Each row is a point on a landscape with many peaks, with its height.
From any point a climber takes the steepest step (rise divided by distance) to one of its 6 nearest points. It stops when none of these is higher. Distance is the straight distance between rows; heights are no part of it.
tefop height 5.43: [-27  20  43 -35 -21  22  32  19 -50  -8  54 -31 -27 -10  15 -63  44  10
   8 -24]
Per height 5.60: [-15  24  44  -6 -23  20  37  16 -29  -1  33  -4 -12  -5  19 -11  14 -10
  -4 -15]
niv height 3.10: [-18  33  26 -54 -25   6  34   4 -48  -9  37   0 -22  -8 -12 -64  24  -1
  19 -46]
Teme height 3.60: [ 26   0 -11 -14   6 -46 -18 -32  44 -34 -37  24 -19 -10   8   8  12 -38
   5  -9]
disoz height 3.70: [ -5   7  13 -16 -21 -14  51 -32   7  16 -14  42  -2   8  24   0   1  -5
  11  -9]
kidat height 4.53: [ 11  34  15   8  -1  29   2 -33 -33  -3  -8   1  -5 -44   5 -16  12  -5
  42 -47]
batop height 2.83: [  0 -31 -39   4  24 -22 -47  64  13   4  -1  -3  48  -6   6  35 -20   1
 -23  26]
Bisid height 4.15: [  0   3  12   3  -7  27  33  -8  13  16  12 -18  -2  26 -18   7  -7  26
 -23  26]
pup height 4.05: [  9  19  17 -14 -21  19  26 -18 -55  -7  -8  18 -15 -46  -6 -23  10   1
  42 -53]
volal height 4.60: [ -8 -12 -10 -15 -20 -38  44 -43  26  18 -19  30  30  21  -8  13 -13 -30
  16 -20]
neb height 3.34: [  6   2  -7  -2   9 -34 -13 -22  34 -18 -29   2 -10  23  -4   6  -5 -28
 -14  11]
Kene height 4.40: [-21 -37 -59  -6   5 -25  -6  -2   8  14 -34  17  30  12 -25  47 -32 -51
 -18 -29]
daz height 2.17: [  7 -22 -43   9  37 -17 -40  58   6  -5   3 -22  30  -3  11   8  -6  31
 -21  51]
ker height 3.09: [-12 -19 -34  -2  25 -27 -39  41   8  -7 -11 -21  46  14   3  25 -28  -8
 -30  13]
Teg height 4.21: [ 24  12  -5 -11  -2 -17  21 -39  -7   8 -55  39  -8 -37  28   8  15  -7
  32 -42]
ged height 4.09: [ -4 -40 -21  32  35 -29 -43  34  29 -23 -22  26  58   9  -5  37 -46 -32
 -24 -10]
tad height 2.87: [ 27 -14 -11  21  18 -37 -36 -15  48 -47 -44  37 -16  -8  15  -9  -7 -36
   1 -15]
pabob height 1.73: [ 11 -25  -2  31  43 -25 -35  23  22 -44 -33  12   4  32   6   4 -27 -22
 -35   9]
Gusas height 7.11: [-12  39  63  16 -12  27 -14  10  -5   1  55 -35 -23 -12  29 -22  28   7
 -15  20]
tokoz height 2.43: [ 13 -39 -36  14  29 -22 -50  75  22 -16   9 -12  41  -1  11   8 -14  30
 -25  52]
roda height 5.76: [ 25  14  -7   5  -2  -8  -4 -34   6   5 -46  44 -26 -28  19  15  21 -17
  20 -21]
Tima height 3.72: [ -6   7  15 -30 -15 -13  63 -17  -9   4 -29  56 -11  -8  27 -15  -3  -5
  22 -29]
fodun height 3.36: [-11  19  30 -10 -22  29  59   3 -13  13   5  29 -13  13  12   1   3  17
 -12 -14]
Lok height 5.82: [-18  31  52  -5 -30  44  37  33 -21  10  54 -30  -6  19  -1  -8  35  11
 -14   6]
vofo height 0.88: [-22 -58 -45 -22 -16 -38   8   6  -9  36  -5   9  29  15 -18  19 -21 -20
  -1 -17]
viko height 4.59: [ 37  19 -11   6   9  -9 -26 -27  18  -4 -47  50 -24 -20  28   3  12 -15
  39 -27]
neke height 5.08: [  2  -1   1   8  19  39 -27  16   6   9  41 -35  -8  26 -28   4 -10  37
 -18  51]
Doz height 1.76: [  2 -45   7  54  35 -49 -40   6  23 -68 -47  21  13  13   2   3 -11 -42
 -26  -4]
zus height 3.26: [  4 -12 -13  25  49  28 -34  33  14 -10  19 -33  -3  40  -3  -1 -16  41
 -30  56]
sagul height 5.25: [  1  28  37  13 -26  35   4  -3 -19   0  23   2 -27 -26  18  11  12  -2
  10 -16]
visug height 7.21: [  3  15  25  16  -1  35 -16   3  16  -9  39 -21 -15  32 -29   6  -3  24
 -22  38]
kun height 4.48: [  0 -12 -17  -4  18 -51 -21 -26  36 -27 -33  18   6   2  -3  10  -3 -48
  -5   9]
bazin height 2.19: [ -8 -22 -17  35  49 -18 -39  41  20 -34 -26 -12  36  28  10   8 -30  -3
 -35  21]
Kozu height 4.75: [ 10  24  28   7 -21  27  31  -4 -11   4  16   7 -24  -2   6   6   8  -4
  -3  -6]
vume height 3.31: [ 13   4  -5 -20 -15  19  37 -39 -35   1 -53  29 -11 -34  11 -21  15   1
  35 -71]
Kosod height 2.84: [ -5 -22 -31  -9  11   2   6   4   7  28  -8 -43  10  11  -4  -3 -16  18
 -25  33]
kan height 1.29: [ -2 -37 -40 -18   1 -45 -12  55 -18  36  23  -5  30  -3  -3  35   4  29
  -7  57]
kob height 0.77: [-20 -40  -1 -36 -35 -27  26  -9   1  27  10 -20  38  15 -14 -23 -28  26
  -5   3]
fala height 4.25: [ 19  31  -8  19  11  22 -19 -41 -17  -7 -23  17 -22 -38   3   3   9 -10
  47 -43]
fafo height 6.05: [ -1  42  42   9  14  78  -2   5 -20  -5  44 -55 -46 -33  37 -64  28  15
 -15  -2]
teka height 2.75: [ -7   1  -3 -11  -1 -12  30 -28  19  13 -12 -15   8  26  -9   2 -12 -14
  -9  16]
zesi height 4.54: [-10 -28 -44   4  22 -33 -24 -13  14   6 -14 -16  35  11 -14  26 -20 -43
 -14  -4]
Bib height 2.08: [-11 -14 -11  -7  40 -27 -32   0  17 -31 -22  -6   9  22   0  10 -14 -29
 -29  15]
ligit height 1.48: [ -8 -21   0 -23 -32  18  40  15  11  39   9 -29  18  30 -13 -35 -28  46
 -13   3]
veteb height 6.45: [ -3  33  45  12 -14  34   1  -3 -12  -7  38 -43 -26 -33  30 -20  39   3
  -4  10]
Laso height 5.54: [ -1 -12  -8   4  22  38 -23   0  13  -2  12 -34  -5  32 -18  -3 -13  34
 -24  46]
pedut height 0.51: [ -8 -69 -47 -20  -5 -41  12  47 -10  42  -8  43  25  22 -10  53  -8  -2
 -23   0]
Nele height 2.09: [ -8 -42 -29 -10   9   0  -1  25 -22  33  14 -43   2  -5   2   9   3  49
 -29  56]
Dep height 4.88: [-25 -43 -63 -15   8 -29   1 -19  18  12 -34  28  22  17 -20  46 -32 -58
 -11 -29]
devi height 3.35: [ 24  14  19  26  -6   9 -41  -1  32 -27  20   6 -41  21  -6  -5  -3 -10
   9  14]
los height 5.06: [ -9  38  44  21 -10  37 -22   8  17 -13  67 -40  -4  11  -7   2  24  22
 -21  26]
fif height 4.43: [  7  29  32 -21 -20  28  27 -10 -44  -7   8  -9  -7 -49  -7 -43  17  -9
  31 -43]
dov height 2.81: [  5  13   1  -5 -17  16  41 -12  25  16   3  -3  -4  21  -3   2 -20   5
  -9  17]
tipud height 3.00: [ 25  -1   2  23   6  -4 -41   6  39 -37  -6  11 -42  18  -8 -12 -11 -14
  -6   2]
Kuno height 5.39: [  6  40  42  30 -13  21 -33  -3  12  -1  44 -19 -22 -15  31  -4  25   4
  15   8]
rul height 5.81: [  0  -2  12  16  17   9 -16  -3  24 -29  13   3 -33  29 -22   4  -7   4
 -20  19]
zeda height 3.27: [ 19  -1  -6 -18  -9 -18  35 -47 -26   3 -68  38  -7 -33  18   0  22  -5
  39 -59]
Kise height 2.02: [  8 -39 -25  39  41 -17 -50  69  17 -12   2  -5  36  17   9  -6 -23  15
 -31  47]
Govi height 4.33: [  7  24  20   6 -33  15  26 -13 -22  11   6  22 -33  -8   4   1  12  -7
  11 -29]
simu height 2.31: [-21   0   2 -33 -29  32  58  19   9  25  13 -14  22  25   6 -28 -20  49
 -14   5]
sus height 3.15: [-20 -18  10 -15 -21 -33  49 -39  21  24 -15  17  42  22   5 -13 -23 -20
   7  -5]
fite height 2.80: [ 18   4 -12 -20 -18  15  35 -57 -25 -10 -70  36   8 -31 -13 -26   4   9
  37 -89]
Sadi height 3.69: [ 14   6   7  -9 -16 -31  47 -37 -11  12 -51  50  -3 -23  28   4  18 -19
  24 -40]
sibun height 4.83: [  2   8  12   3 -15 -12  37 -24  26  18 -22  19  -7   3  11   2   6 -15
   0  10]
relu height 4.22: [ -8  13  32   0 -35  39  49  14   0  13  22   6 -15  22   9   6   2  19
  -4   0]
segur height 1.45: [  9 -41 -31 -24   8 -32 -16  62  -2  12  39  -6  29   4  -9  54  12  33
 -11  82]
tebup height 3.02: [ -2 -41 -38  -1   9 -29 -24  32  -1  27   0 -16  34   3  -6  25 -18  -9
 -11  14]
Rimu height 3.55: [ -6 -12 -31  -6  26   5  -9   0   7  20  -6 -31  11  23 -10  -2 -23  28
 -20  43]
miri height 6.43: [ -7 -13 -24 -22  -3 -44  17 -39  21   1 -27  21  31  15 -23  27 -10 -62
   4 -13]
vegu height 4.31: [  5  30  30  26 -14  15 -40  14  22 -16  34  -8 -30  15  -9   7  18   7
   4  21]
Vulo height 2.51: [ 17 -18   0  14  27 -11 -33  -6  32 -34 -18   5 -24  31  -8  -4  -7 -25
 -20  17]
fosa height 2.65: [ -2 -14 -15  -7  -4  18  29   3   6  26  12 -47   7  17 -11  -3 -14  29
 -19  43]
zude height 3.63: [ 10  14   4 -10  -9  -9  24 -31  28  -3 -22  15 -19  13   8  13   6 -18
   5   2]
nupe height 4.41: [  3  52  21  21  21  19 -13 -59 -15 -32 -37   0  15 -27 -20 -15  24 -11
  45 -45]
sapu height 3.44: [ 29  18   4   6   0   0  -6 -19  25 -12 -15  28 -40  -6  12   5   8 -13
   9  -1]
puni height 5.83: [  1  27  42   8 -32  30  15   8 -25   6  44 -18 -20 -15   2  -9  28  -5
   2  -6]
Zud height 4.11: [ 11  44  -8  14  18  25 -22 -54 -15 -12 -50  24 -13 -30  -5  -3   2 -10
  52 -71]
palu height 4.24: [  8  33  11 -15 -13  32  33 -32 -28  -5 -17  -5   5 -48 -17 -36  15 -10
  42 -63]
dil height 5.27: [ -3  22  36   3 -15  27  11   0  -1   5  28 -12 -18   2 -10  17  13   1
  -5   2]
pufav height 5.74: [  2  52  20  28  24  34 -19 -42  -8 -21  -1 -17 -10 -38  11 -50  24  -1
  29 -14]
banut height 5.16: [-10  26  35   6 -25  44  31  26  -9  14  32 -15  -7  14  -9   7  16   9
 -11  18]
Livo height 1.82: [ -2 -50  -9 -14  -6 -30  18  37 -40  34  27 -24  23   4   2  13   5  55
 -17  52]
lef height 4.03: [-23 -34 -47  18  25 -19 -36  23  26  -7 -24  29  44   8  -7  50 -38 -49
 -21 -21]
vik height 5.69: [ -5  21  40  10 -11  42  -7  21  14   3  55 -41  -5  13 -25   9  25  31
 -13  39]
supuv height 2.60: [-10 -25 -21 -11  22 -10  -4  23 -10  28   9 -46  10   1 -13  -3 -10  42
 -24  39]
nuzi height 2.26: [ -4 -28 -37  -1  23  -4 -28  37  -5  17   9 -30  12   5  15   7 -13  37
 -17  54]
vivu height 1.77: [-12 -59 -17 -19 -23 -42   9  34 -28  41  11 -11  26   6 -21  32  -1  27
 -13  35]
Zutup height 2.57: [-16 -12   8 -19 -21 -25  43 -19  22  27 -13   2  31  28  -4 -15 -14  -4
  -4  -2]
kab height 4.08: [ -4   1   5  -5   4   5  -8 -13  21   4  -8 -12 -11  33 -18   6  -9  -6
 -15  18]
Givas height 5.38: [ -5  41  44  17  -4  37 -12 -11 -16  -8  33 -35 -20 -41  21 -28  21   9
  21  -7]
tob height 4.32: [ 14  52   5  44  34  17 -39 -51 -16 -43 -26   3  -3 -15  -3 -16  23  -7
  43 -38]
Biv height 1.37: [-14 -34   4 -48 -42  16  37  27   5  23  24 -24  23   8  -3 -48 -16  71
 -20  16]
dozir height 2.47: [ 10 -31  -8  42  23 -42 -38   6  28 -61 -34  12  -4  18  -5  -6 -17 -30
 -28  12]
kedis height 6.27: [-15  29  56  -3 -28  33  30  27 -39   1  54 -32 -25  -8  23 -34  40   0
   3 -10]
rel height 2.18: [ -3 -24 -32  10  36  34 -46  52  -2   7  30 -31   0  10 -10   0 -17  50
 -20  66]
dabap height 4.91: [  7  51  19   6   9  40   9 -39 -22 -16 -13 -30  -5 -55   0 -45  29  -7
  35 -24]
vap height 4.39: [ 15  45  11   7   9  36  19 -57 -16 -21 -41  -8   8 -40 -23 -10  18  -7
  52 -55]
zed height 6.92: [ -2  -1  -2  -5  -6 -44  42 -46  27   6 -32  24   0   1   9  11   6 -33
   8   6]
nunor height 4.86: [ 21  19  -1 -16   0 -39  10 -32  31   4 -36  31 -19  -5  20  17  14 -30
   7  -3]
Vanu height 3.22: [ -5 -44 -17  54  37 -23 -48  42  25 -21 -29  20  51  14   2  17 -32 -22
 -27   3]
tefa height 4.35: [ -8 -48 -44  23  26 -20 -38  16  36  -9 -35  44  43   3  -3  55 -35 -38
 -35 -41]
Gev height 4.57: [-33  28  36 -29 -22  28  53  27 -50  -8  58  -2  -8  16   3 -31  25   8
  -6 -17]
pir height 2.93: [ -3  -2 -20   0  27 -19 -23  -9  17 -11 -13 -25  -1  41  -8   4 -13  -7
 -31  21]
Zefas height 4.46: [  6  20  21   5 -12  16  -4  -9  33  -1  14   4 -30  26   1  20   0  -4
  -9  19]
namom height 2.07: [ -2 -41 -23 -11  -6 -31   0  30 -21  37  10 -44  14   0  -4  20  -3  27
 -14  45]
namaf height 0.38: [-10 -38 -20  -1 -17 -35  17 -24   4  33 -13 -20  31  18 -22  16 -19 -22
  -5   6]
Kinot height 5.88: [  2  12  10   7   3  28  -6  -5  16  -1  19 -16 -28  33 -24  11   2  23
 -20  33]
vabo height 1.94: [ 21 -16   3  29  14 -18 -34   6  25 -52 -25  10 -32  27   0 -10  -6 -24
 -22   7]
pida height 4.52: [ 23  23   0  -1 -15   4  -1 -35   1   3 -11  31 -39 -11  21  16  11 -12
  14 -19]
derul height 6.06: [ -6 -18 -33 -17  13 -45   2 -39  21 -17 -20  38  27  -2 -26  30 -21 -69
   0 -23]
fisa height 4.06: [-11  30  28 -31 -17  26  38   3 -55 -14   9  13 -27 -29  -8 -42  18  -4
  32 -55]
Pusob height 5.85: [  3  25  58  26  -9  27 -34   2  20  -2  56 -33 -15   7  17  -1  36  14
  -6  17]
kofe height 5.91: [ -8  22  42 -22 -12  36  24   8 -46   0  41 -39 -37 -34  13 -76  43  -3
  -1 -14]
Bezu height 5.62: [  8  46  37 -11   6  52   6 -12 -25 -10  25 -38 -32 -45  25 -66  28  -4
   3 -11]
dod height 3.80: [  6 -13  -4   9  19 -46 -35 -10  36 -56 -36  26   5   1  -1  -8  -9 -47
 -10   6]
zusu height 3.74: [ 15  13   1  -2 -16 -13  38 -34   4   8 -19  39 -20  -8  26  13  10 -12
  10 -18]
toda height 2.61: [ 22  25  -1  38  -2   4 -49 -12  21 -16   1  28 -31  -2  10 -18   0 -14
  38 -22]
sav height 6.35: [ -3  27  51  -2  -1  58  11  16 -29  -4  44 -51 -38 -33  37 -52  38   8
 -12  16]
Nufa height 4.38: [ 14  13   5   7   3   8 -29  -9  27 -13   0   4 -44  24  -6   8 -10  -8
 -15  14]
Mazun height 4.19: [-19  14  20 -33 -23  18  53  -4 -41  -3  -5  50 -25 -15   8 -22   4   3
  18 -38]
Bivob height 1.34: [  6 -61 -49 -16   3 -36 -23  50  18  30 -12  30  34  -4 -22  55 -19  -9
 -26   6]
zim height 4.12: [-10 -53 -67   1  10 -31 -18  15  20  26 -43  50  36  -3 -10  49 -37 -45
 -32 -33]
sosi height 1.75: [ 33  14  -4  25   4  -8 -45   2  44 -37 -13  28 -35   0  11 -10   1 -13
   8  -8]
zezip height 3.08: [ 39  24 -10  47  21   0 -44 -11  15 -32  -6  31 -21 -13   7 -19   1 -15
  56 -29]
kom height 4.04: [  0   4  -5   1  17 -13 -18 -22  33 -15   0  -5 -23  24  -9  -1 -18 -12
 -22  20]
Mepe height 4.90: [-24 -36 -22  46  36 -42 -50   7  23 -54 -25  39  39   5  -3  38 -32 -49
 -28 -19]
Nas height 1.86: [  5 -27 -30 -11  19  -9 -12  39 -13  18  29 -41   6  -8  11   5   5  57
 -21  70]
rinoz height 2.42: [ -8 -60 -55 -11  -3 -32 -21  18  -5  26 -13  11  23   4 -20  41 -28 -20
 -15 -16]
lag height 3.28: [-27  28  13 -15 -29  19  67   7 -11  11   8  38  -9  22  22 -15 -10  12
   5 -18]
fuvog height 1.91: [-15 -40 -21 -17 -17 -31  15   5 -16  48   4 -41  29   3  -1  -2 -13  32
 -10  25]
bofu height 4.92: [  7  61  32  28  38  29 -11 -59 -14 -44 -28 -21   2 -31  -5 -40  35  14
  37 -26]
fum height 2.39: [ -5 -15 -28  14  43  -7 -37  34  19 -18 -18 -16  23  27   4  -6 -27   5
 -28  31]
gem height 3.87: [ -4   4  22  -3 -27  49  35  23  16  20  25 -26   2  33 -13  -5  -4  31
 -14  13]
pevo height 2.56: [-13 -40 -29  -7  -2 -28  -7  15  -4  32  -2 -38  38   0 -12  21 -11  -6
  -9  19]
bodi height 3.93: [  7  31  12  15 -11  25 -15 -21  -5   2   3   8 -21 -33  17   9  10 -14
  36 -28]
fasum height 1.43: [-18 -52 -10 -21 -22 -24  10  -6  -3  31   1 -20  22  11 -14  -4 -19   2
  -5  -1]
Risi height 3.40: [ 19  24  22   6 -17   9 -14  -9  12  -6  -2  16 -44   1   9  22   4  -5
  13   1]
Gef height 3.83: [-34  28  26 -41 -29  37  46  24 -37   3  46  12  -9  32  12 -21  10  14
   0 -22]
Rakug height 5.17: [  5  28  39   7 -22  36  15  -7 -43   1  24 -13 -21 -45  15 -21  24 -11
  15 -21]
Puva height 3.65: [  9  20   4 -34 -26  23  34 -58 -33  -9 -45  19  -4 -38 -24 -35  -2   2
  43 -82]
sobeb height 1.14: [ -6 -46 -40 -22  -2 -45  12  65 -15  34  49  20  29  11 -20  44   2  26
 -10  65]
gege height 4.27: [ 18  31   1  21  -3  26 -20 -34 -16   6 -14   4 -20 -38  10   8   3 -10
  49 -41]
deveb height 1.78: [ 28  -7   1  33  10 -17 -40   3  38 -52 -22  32 -47  10  -4 -13  -8 -24
   6 -12]
penu height 4.07: [ -1  -5  -7  -7   4 -35   4 -30  31   7 -16  -8   9  22 -11   9  -8 -32
  -6   8]
bolo height 6.56: [-13  28  56  -4 -14  42  20  22 -30   3  50 -38 -24 -19  23 -32  43   7
 -13  15]
ninug height 2.70: [ -8 -25  -1  27  39 -43 -44   8  23 -38 -31   4  33  17  -1   9 -25 -31
 -26  10]
moluk height 3.38: [ 29  33  -9  22   6   8 -29 -20  14 -17 -15  28 -28 -16  13   2  -3 -16
  36 -21]
Tolat height 1.50: [ 31 -17  -4  33  13 -36 -50  -7  38 -61 -35  15 -33  12  -1 -14 -19 -24
 -23  -3]
sufot height 1.57: [ 14 -38 -28 -13  15 -33 -32  69  10   7  35  -7  33  -2   5  38  -4  21
 -23  72]
sez height 4.45: [  5  47  23   2  -4  47  17 -19 -34   0   4 -30 -11 -54   6 -47  28  -3
  36 -21]
fodig height 1.60: [  7 -33 -37  -9  10 -35 -27  58   6   7  39 -11  18 -16  15  29   6  42
 -17  90]
sila height 1.93: [ 12 -29 -33   5  27 -15 -45  71   6   4  21 -25  21  -1  11   8  -3  46
 -27  79]
vasuk height 2.40: [ -5 -22 -35   2  26  17 -13  36   2  30  14 -39   2   2  -2  -5  -5  47
 -25  64]
Puz height 1.35: [ -6 -51 -33 -20  -4 -42   5  49 -14  37  11  27  26  16 -19  51   1  16
 -23  34]
Segub height 2.54: [-12   8  14 -14 -25  14  66 -10  12  18  -5  17  -9  20   9 -12 -13  14
  -2  -3]
Zelav height 3.06: [-13 -32 -36  13  41 -32 -43  34  18 -11  -8 -12  42  18  -1   4 -24 -17
 -23   5]
zusal height 3.91: [  8  -4  -6  26  37  -4 -33  17  22 -36   0 -23 -20  46 -21  -9 -22   7
 -34  31]
bef height 4.26: [ 10  17   8  -3 -14  24   9 -23 -28   7 -24  19 -14 -50   9   7  15  -3
  41 -45]
Rera height 4.28: [  8  48  10  30  35  17 -34 -70 -15 -34 -35   2   8 -20 -13  -3  25  -8
  50 -57]
dovo height 2.52: [-42  46  29 -67 -19  17  28  12 -62  -1  70 -16 -12  19   5 -55  26  27
  18 -21]
mapus height 3.62: [ -9 -32 -40   2  23 -30 -37  24  14  13 -16   9  29   1  -7  35 -31 -20
 -20 -10]
Bov height 1.65: [ -6  -5   8  -8 -15 -17  45 -24  28  29  -8 -18  10  23 -12  -5 -15   5
 -14  13]
Sani height 3.49: [ 22  13 -20   1   3  17   2 -51 -13   7 -58  26 -17 -42  13  11   5  -4
  46 -54]
gepar height 3.99: [ 11  27  27  24 -14  13 -28  -1  18  -3  33   4 -36  -4  -2   8   7  -2
   4  11]
Gimaf height 3.48: [-36  31  15 -51 -34  41  49  35  -9  16  35   6 -11  40  16 -32 -15  33
  -9 -21]
vuke height 3.51: [-12 -29 -32  14  32 -29 -49  23  14 -16 -12   4  48  11   9  32 -23 -33
 -18   2]
diga height 1.40: [ -3 -58 -34 -14 -16 -34  10  54 -29  37  31  26  33  25 -23  49   0  34
  -7  45]
pef height 5.56: [  3   7  14   5   1  28  -4 -10  22   8  19  -5 -20  35 -18  20  -1   9
 -17  33]
vok height 3.42: [-35  35  34 -69 -33   8  32  10 -56   3  54  -2 -25   4   4 -61  29   8
  22 -33]
Rukag height 3.86: [-23 -45 -56 -20   1 -35  16 -17  15  24 -18  14  24  22 -33  24 -29 -50
   5 -25]
Nubeb height 5.18: [ -4  29  43  11 -17  41   5   9   8   7  45 -34 -10   8  -8   8  22  15
 -26  30]
nek height 4.55: [-22  33  30 -24 -33  42  54  44 -15  14  55  -2   7  28  -4 -13   7  26
  -4 -10]
Tifuf height 3.71: [  3  12  14  -3 -17   5  31 -21  16  17  -8  24 -17  16  10   8   9 -13
  -9   0]
Popo height 4.77: [ -9 -11 -17 -15 -11 -58  27 -42  24   9 -24  35  26   1 -11  20   6 -42
  23 -17]
Rike height 4.93: [  2   6   3 -20 -20 -45  40 -45  15   7 -36  48  11  -7  16  20  18 -29
  24 -22]
Gifot height 2.33: [  4 -11  -1   3  -7  40  27  19  -3  24  32 -44   1  20 -28  -6 -16  53
 -21  54]
kiv height 4.62: [  2  19  23   6 -29  18  16  -9 -34   0   5  11 -31 -35  12   3  16 -14
  18 -14]
ter height 3.57: [ 15  16  21   6 -16  12  10 -15  16  -1  -2  30 -36  -6   8  24   0 -11
   6  -4]
dok height 3.98: [-21 -50 -64   3  13 -24 -23  22  18   8 -31  33  38  -9  -3  47 -28 -41
 -25 -28]
ferag height 1.52: [-20 -62 -19 -30 -16 -43   8  28 -37  43  22  13  32  12 -26  30 -12  40
  -7  23]
Pel height 1.56: [-19 -10   7 -20 -34  -7  59 -15  14  15  -6   4  18  27  11 -23 -22  19
  -5  -1]
ruku height 2.71: [ -7 -22 -35   3  21 -20 -38  37  -3  18  -4 -31  31   3   7  19 -14   9
 -11  32]
fis height 1.70: [-14 -43  -6 -15 -10  -1  25   5 -21  28  20 -46  10   7  -5 -18  -9  56
 -27  44]
ruziv height 5.75: [  2   8  18  28  12  32 -32  15  16 -18  35 -26 -21  40 -34   5  -4  26
 -18  38]
zubef height 3.75: [ 35  28 -17  28  31  -2 -45 -20  28 -19 -43  46 -25 -13  14  -8   7 -21
  42 -43]
gup height 5.33: [ -9 -22 -19  10  28 -41 -28  -6  16 -42 -21  29  35  15 -12  23 -28 -64
 -15 -16]
fep height 1.41: [-14 -42   2 -33 -39 -17  23  18 -16  36  24 -31  25  -1  -5 -22 -14  59
 -14  34]
Kaso height 5.15: [  5  39  31  25  -7  33 -26   1 -19  -2  30 -20 -25 -31  30 -23  21   1
  18  11]
sazu height 1.30: [ -5 -14   2 -20 -23  11  55  -8  22  34   5 -25  18  22  -9 -23 -22  35
 -14  11]
bopuf height 1.58: [-11 -62 -11 -19 -21 -46  17  38 -31  35  32  -7  35  12  -7  25  -5  47
   5  54]
Kuru height 2.99: [ 38  15 -13  -8   8 -19 -31 -19  50 -27 -35  37 -27  -2  15   2   1 -22
  12 -11]
Zedu height 4.01: [  9  30  30  30  -5  20 -38 -13  -1  -3  25 -12 -24 -28  17  -4  12  -8
  21 -14]
golu height 3.73: [ 15  -1  -6  -5 -13  -3  28 -40 -27   9 -41  47 -28 -39  23   2  17  -8
  31 -48]
suke height 4.34: [  8  35   1  17   8  31 -12 -49 -32 -11 -31  -2  -8 -47  -9  -7   5  -8
  47 -52]
zas height 4.20: [-14  31  27 -29 -27  17  57  12 -46   7  34  32 -34   3  10 -12   6   2
   9 -30]
Loro height 2.85: [ -4 -15 -18  -9  15 -12   5 -12  25   4 -28 -17  21  23 -12   4 -25 -17
 -29  22]
Tugon height 4.23: [  6  57  26  36  45  13 -34 -64  -5 -48 -46  -6  -1  -8 -24 -25  32  -8
  48 -48]
vasi height 4.02: [ 18  33  -7  -6   3  21  14 -54 -31  -2 -46   8   5 -39 -15  -9   8  -9
  52 -73]
Beduz height 3.56: [  1 -16 -16  -1  14  41  -8  18  -1  13  27 -45  -7   9 -18  -3  -7  54
 -20  56]
bunom height 4.56: [ 14  59  28  22  27  22 -22 -69  -9 -43 -39 -10   6 -25 -22 -26  41   0
  43 -39]
tiz height 3.89: [  3  13  14 -28 -27  18  32 -19 -50  -3 -19  30 -28 -29  -3 -22  12   5
  30 -65]
fop height 2.63: [-11 -71 -59 -18   2 -40 -10  22  10  42 -23  36  20   6  -4  53 -22 -15
 -28 -22]
Bebar height 5.44: [-15  36  38 -21 -31  23  45  20 -51   4  41  -2 -16  -6   7 -37  25  -2
   4 -22]
lur height 4.42: [  8  44   8  45  21  12 -45 -31  -6 -20  -4  -1   0 -21  11 -24  12 -13
  53 -29]
Futo height 3.58: [-12  13  27 -22 -30  44  61  38  -5  22  37  -6   7  32  -1 -22  -4  35
 -16  -6]
fudep height 4.61: [  3  42  31  28  21  37 -14 -26 -17 -13   9 -24 -21 -43  27 -42  27  -5
  17  -8]
tafu height 1.42: [  3 -33 -37 -12   6 -41 -21  59  -3  27  18 -14  25  -5   2  43  -3  20
 -26  45]
dage height 1.33: [-13 -38 -28 -17  -6 -45  10  52 -28  31  42  -4  20  13 -14  36   2  39
 -14  78]
seg height 4.58: [  2  55  16  16  18  34  -3 -66 -22 -23 -25 -15   9 -37 -14 -24  23  -6
  54 -44]
tor height 2.69: [  1 -26 -19  28  39 -27 -43  50  20  -8  -1 -15  47   1   4  14 -22   1
 -31  28]
Siram height 2.64: [ 26 -43  -1  26  18 -41 -29  -6  32 -63 -55  22 -19  -1   1 -14 -19 -43
 -20  -9]
Debu height 1.47: [-20 -47 -18 -24 -27 -38  26  49 -28  28  45  -6  28   6   0  26  -7  58
   3  64]
zupaz height 3.92: [ 26  29  12   4 -15   3  -9 -22   7   3  -5  30 -37 -19  10  22   7 -14
  21  -9]
gol height 4.80: [  3  38  12  19   5  33  -6 -34 -30 -16   4  -6  -4 -53  15 -21  19   0
  41 -37]
luve height 4.18: [ 21  39   2  19   9  28  -8 -57 -27 -16 -37   6   6 -39 -17   3   6 -12
  43 -71]
Gasas height 1.15: [ -5 -31 -17 -16 -19 -24  23  -7   5  37  -3 -26  26  16  -9  -6 -18   0
 -16   9]
Sak height 2.62: [-25  19  22 -37 -25  29  60  13  -1  13  10   8  -3  31  11 -25 -12  30
  -9 -22]
Mever height 4.78: [-14  23  31 -19 -32  25  36   6 -42  -2  13  18 -28  -9  11 -17  11   5
  12 -36]
zuli height 5.26: [-15 -20 -25  -6  23 -32 -22 -15  16 -17 -17   2  32  12 -20  31 -26 -63
 -13 -13]
Farus height 5.71: [ -1  14  22  15  12  48 -22  19  14 -15  43 -41 -11  28 -41  11   3  37
 -14  47]
kadok height 5.47: [  5   4  -9 -12   6 -50   9 -39  27   0 -29  21   4   1  -1   9   9 -42
   7  -7]
Vaku height 2.01: [ 17 -31 -23  25  32 -23 -48  80  21 -19  14 -13  24   2  22  -1  -7  43
 -23  69]
kolom height 6.26: [ -5  36  43  18 -15  21 -11  14 -11  -1  44 -22 -21 -16  23   9  27   0
  -6   0]
rezin height 3.66: [  4   6  24  -8 -22   8  43 -16   1  24 -14  27 -13   0  28   4   8  -2
  10 -12]

For each start below, name the point where the climber stops.
pedut -> miri
ligit -> Gusas
Puz -> visug
Biv -> Gusas
ferag -> visug
luve -> pufav
deveb -> visug
bopuf -> visug
Bov -> zed
Sak -> Gusas
fite -> pufav
tiz -> Gusas
rinoz -> miri

For each start below, name every point that the climber comes to, in order.
vume -> vasi vap seg bofu pufav
Puva -> palu kidat gol pufav
vabo -> tipud Nufa rul Kinot visug
